Points on a hilly landscape, in no order, each with its height.
A climber steps from a point to the highest of its 4 nearest points, and stops where none of them is higher. Distance is the straight distance between rows; heights are no part of it.
q_355 height 4.52: [ 97 127 151 189 126 106 147 126 144 124  91]
q_992 height 5.12: [139 135 114 140 164 113 157 100 108 122 146]
q_630 height 1.87: [131 118 161 128 123 146 136 155 114 148 137]
q_678 height 3.85: [ 99 112 197 156 110 135 140 172 138 149 104]
q_178 height 2.09: [ 92 134 129 191 128  93 140 108 147 113  90]
q_379 height 1.15: [153 110 100  38 128 186  92 155 133 134 149]
q_134 height 2.80: [137 124 143 124 143 144 143 141 106 146 147]
q_364 height 5.84: [105 122 184 182 126 124 145 156 142 134  93]
q_163 height 5.86: [103 146  94 185 105  81 120  85 147 105  91]
q_676 height 4.65: [107 125 180 152 123 132 147 157 133 145 114]
q_607 height 7.39: [128 104 149  92  92 180 106 170 128 152 134]
q_904 height 1.79: [160 140 129 115 172 129 153 118 103 127 173]
q_941 height 5.87: [ 97 130 162 186 123 111 139 133 152 124  86]
q_959 height 2.44: [137 125 150 119 134 142 142 148 113 145 149]
q_754 height 3.58: [110 132 140 178 138 108 151 110 137 126 109]
q_229 height 1.54: [158 122 106  56 127 170  97 154 120 145 164]
q_15 height 2.37: [124 111 166 111 106 159 126 169 120 152 132]
q_325 height 7.10: [134 108 130  73 105 181  99 167 124 152 142]
q_803 height 7.21: [126 138  87 161 150  91 148  70 116 108 123]
q_519 height 2.32: [152 133 140 111 152 139 141 131 102 141 161]
q_435 height 5.25: [105 147  85 164  74  63  96  81 150  96  83]
q_669 height 1.13: [171 133 121  89 170 134 137 127  99 133 183]
q_749 height 6.89: [101 144 101 181  74  68  95  92 166  96  80]
q_654 height 3.40: [146 115 119  64 104 184 104 162 120 140 153]
q_550 height 3.30: [110 108 187 132  98 150 127 176 125 155 114]
q_58 height 7.86: [115 141  99 166 144  98 148  83 121 119 121]
q_474 height 1.90: [120 100 101  46 102 206  82 153 152 137 125]
q_230 height 7.08: [106 142  87 176 111  78 125  77 143 101  93]
q_274 height 6.15: [ 99 128 191 188 118 109 139 161 165 125  78]
q_653 height 0.48: [178 137 106  63 174 138 130 139 106 129 189]
q_458 height 0.47: [173 132 111  57 151 153 114 145 114 139 167]
q_838 height 3.71: [127 125 151 146 150 128 150 128 114 140 132]
q_137 height 7.50: [126 106 127  60  93 199  85 168 140 148 129]
q_923 height 2.49: [124 151  93 151  46  52  78  80 149  85  88]
q_303 height 1.37: [157 122 130  79 135 150 125 156 111 148 164]
q_782 height 7.14: [ 91 130 178 189 118 110 148 142 164 120  80]
q_363 height 1.72: [156 118 137  98 142 155 130 149 112 141 161]
q_808 height 0.99: [176 141 107  83 191 120 140 117  98 120 184]
q_19 height 4.86: [131 132 119 152 159 116 160 104 112 122 145]
q_506 height 2.20: [146 118 139  87 122 156 118 161 113 146 151]
q_255 height 1.18: [170 145 114  91 180 124 141 123 103 122 174]
q_349 height 2.90: [115 113 179 126 103 151 124 173 122 152 121]
q_521 height 6.86: [115 142  77 163 139  89 134  65 128 105 112]
q_82 height 4.85: [148 144 102 130 186 113 157  85 107 114 162]
q_466 height 2.96: [114 143  68 157  71  60  99  68 145  91  91]
q_416 height 0.45: [ 86 134 136 201 109  88 130 120 170 106  67]
q_456 height 0.68: [128 106  87  31 121 202  81 141 155 131 130]
q_424 height 5.75: [140 143 104 139 174 110 157  80 105 113 147]
q_606 height 6.80: [109 135 103 173 139  99 146  89 135 106 112]

Where does a climber stop that starts at each point below?
q_630 | q_782
q_15 | q_137
q_178 | q_782
q_808 | q_58
q_229 | q_137
q_19 | q_58
q_82 | q_58
q_550 | q_782
q_669 | q_58
